Each row is a point on a landscape with many peaks, with its height.
A climber steps from a point to the highest of its 4 nearest points, and stops where none of them is higher. Distance is the straight distance between rows; heights are no part of it.
Dov height 68.2: 86; 105; 130; 169; 139; 161; 71; 120; 137
Nif height 66.7: 109; 125; 106; 123; 140; 61; 206; 53; 121
reg height 48.8: 139; 140; 109; 102; 145; 64; 211; 96; 105
napil height 48.4: 106; 105; 113; 149; 97; 79; 159; 85; 123
por height 49.5: 172; 143; 149; 98; 105; 173; 83; 191; 147
deda height 42.2: 160; 134; 143; 130; 91; 152; 91; 178; 144
nor height 20.7: 99; 142; 111; 120; 187; 70; 207; 38; 157
muzu height 45.3: 172; 155; 102; 62; 141; 52; 219; 134; 101
Pova height 60.4: 114; 152; 137; 134; 180; 218; 78; 139; 114
Dito height 27.3: 161; 158; 102; 90; 177; 62; 206; 97; 115
Dokab height 67.9: 142; 160; 152; 88; 176; 237; 98; 147; 105
bifor height 21.0: 135; 147; 106; 102; 184; 59; 211; 72; 132
badet height 39.1: 166; 155; 107; 80; 142; 55; 218; 116; 109
pogi height 65.9: 152; 166; 148; 77; 165; 231; 103; 164; 112
Zun height 61.4: 100; 141; 140; 149; 184; 208; 74; 128; 120
tazum height 66.1: 106; 119; 142; 157; 145; 178; 69; 138; 134
demuv height 53.8: 72; 88; 114; 162; 102; 97; 132; 75; 140
Biluk height 67.7: 116; 103; 134; 160; 101; 131; 92; 141; 135
guz height 65.6: 117; 121; 135; 155; 135; 169; 68; 146; 136
refu height 55.3: 162; 151; 146; 102; 134; 201; 75; 178; 140
satab height 60.0: 82; 128; 138; 163; 182; 192; 68; 115; 132
seru height 53.7: 175; 146; 155; 97; 128; 197; 88; 186; 142
Kore height 33.4: 145; 120; 125; 128; 80; 78; 157; 145; 123
Gopi height 63.9: 123; 124; 112; 119; 128; 60; 200; 85; 123
Kebos height 4.5: 135; 116; 123; 137; 81; 86; 153; 135; 121
sede height 63.5: 74; 90; 124; 177; 118; 122; 100; 105; 143
sadud height 54.2: 157; 118; 139; 114; 71; 89; 139; 173; 130
muvaf height 58.0: 168; 133; 130; 105; 70; 80; 161; 171; 125
zuro height 41.5: 132; 121; 117; 135; 95; 66; 181; 104; 114
lise height 20.8: 111; 143; 103; 106; 193; 70; 210; 50; 151
Veko height 50.4: 109; 99; 120; 158; 97; 98; 132; 113; 125
nafu height 62.8: 119; 134; 136; 140; 165; 199; 69; 145; 127
Zitil height 53.9: 156; 145; 145; 115; 126; 189; 78; 173; 138
suf height 10.5: 127; 105; 127; 145; 88; 96; 124; 145; 129
Vud height 56.2: 81; 145; 139; 151; 195; 211; 82; 115; 118
mamem height 70.3: 164; 163; 154; 54; 147; 229; 104; 164; 116
zel height 60.5: 142; 138; 140; 135; 128; 168; 70; 158; 134
Bupu height 17.8: 147; 125; 123; 130; 88; 67; 180; 126; 115
pidez height 62.4: 122; 120; 142; 152; 121; 155; 73; 149; 133
siba height 47.2: 169; 138; 149; 110; 85; 145; 100; 185; 145
kuno height 59.9: 149; 151; 141; 112; 153; 215; 76; 155; 123
Gibik height 31.3: 144; 122; 141; 141; 98; 138; 90; 166; 135
zazof height 66.2: 156; 125; 127; 112; 76; 73; 167; 150; 114
ras height 21.3: 141; 152; 98; 89; 196; 63; 212; 89; 130
zek height 20.9: 127; 155; 105; 99; 193; 60; 208; 49; 142
Suta height 50.9: 161; 131; 120; 90; 99; 56; 204; 148; 109
Dizi height 26.4: 127; 109; 133; 145; 96; 126; 98; 149; 134
Sul height 63.4: 94; 124; 135; 161; 172; 194; 70; 131; 129
Gol height 70.2: 73; 106; 135; 175; 149; 173; 68; 122; 139
Zogal height 46.0: 112; 104; 121; 157; 100; 96; 115; 123; 128
fegek height 60.3: 94; 112; 106; 138; 128; 71; 188; 48; 128
bomip height 45.1: 116; 99; 121; 149; 90; 95; 140; 111; 125
pes height 61.2: 139; 144; 138; 128; 151; 206; 78; 156; 124
tago height 57.4: 82; 88; 120; 166; 101; 97; 128; 87; 131
kug height 54.7: 125; 120; 112; 132; 99; 65; 186; 95; 121
rivov height 65.7: 92; 90; 127; 172; 114; 135; 91; 120; 138
vusin height 30.0: 122; 112; 117; 145; 85; 75; 155; 117; 122
Dev height 49.0: 155; 124; 143; 126; 78; 109; 119; 177; 136
Mada height 62.2: 167; 160; 153; 80; 152; 218; 95; 171; 128
Vod height 53.2: 82; 90; 108; 156; 95; 87; 145; 86; 128
rafu height 64.0: 106; 132; 136; 155; 169; 197; 67; 142; 123
zabi height 67.8: 150; 125; 135; 130; 86; 133; 98; 170; 141

Call two points neighbours if one is among the 4 nearest of the other. Go from one point of each pair to the other, from neighbour to neighbour, staying as high as possible. Name the lowest point that can't be avoided.
Nif / zazof -> siba
Nif / mamem -> napil
zabi / zazof -> Dev
Biluk / Gol -> rivov
Gol / mamem -> kuno

Where does a climber stop that starts at each point below?
sede -> Gol
muzu -> zazof
badet -> zazof
zuro -> Nif
rivov -> Gol
seru -> mamem
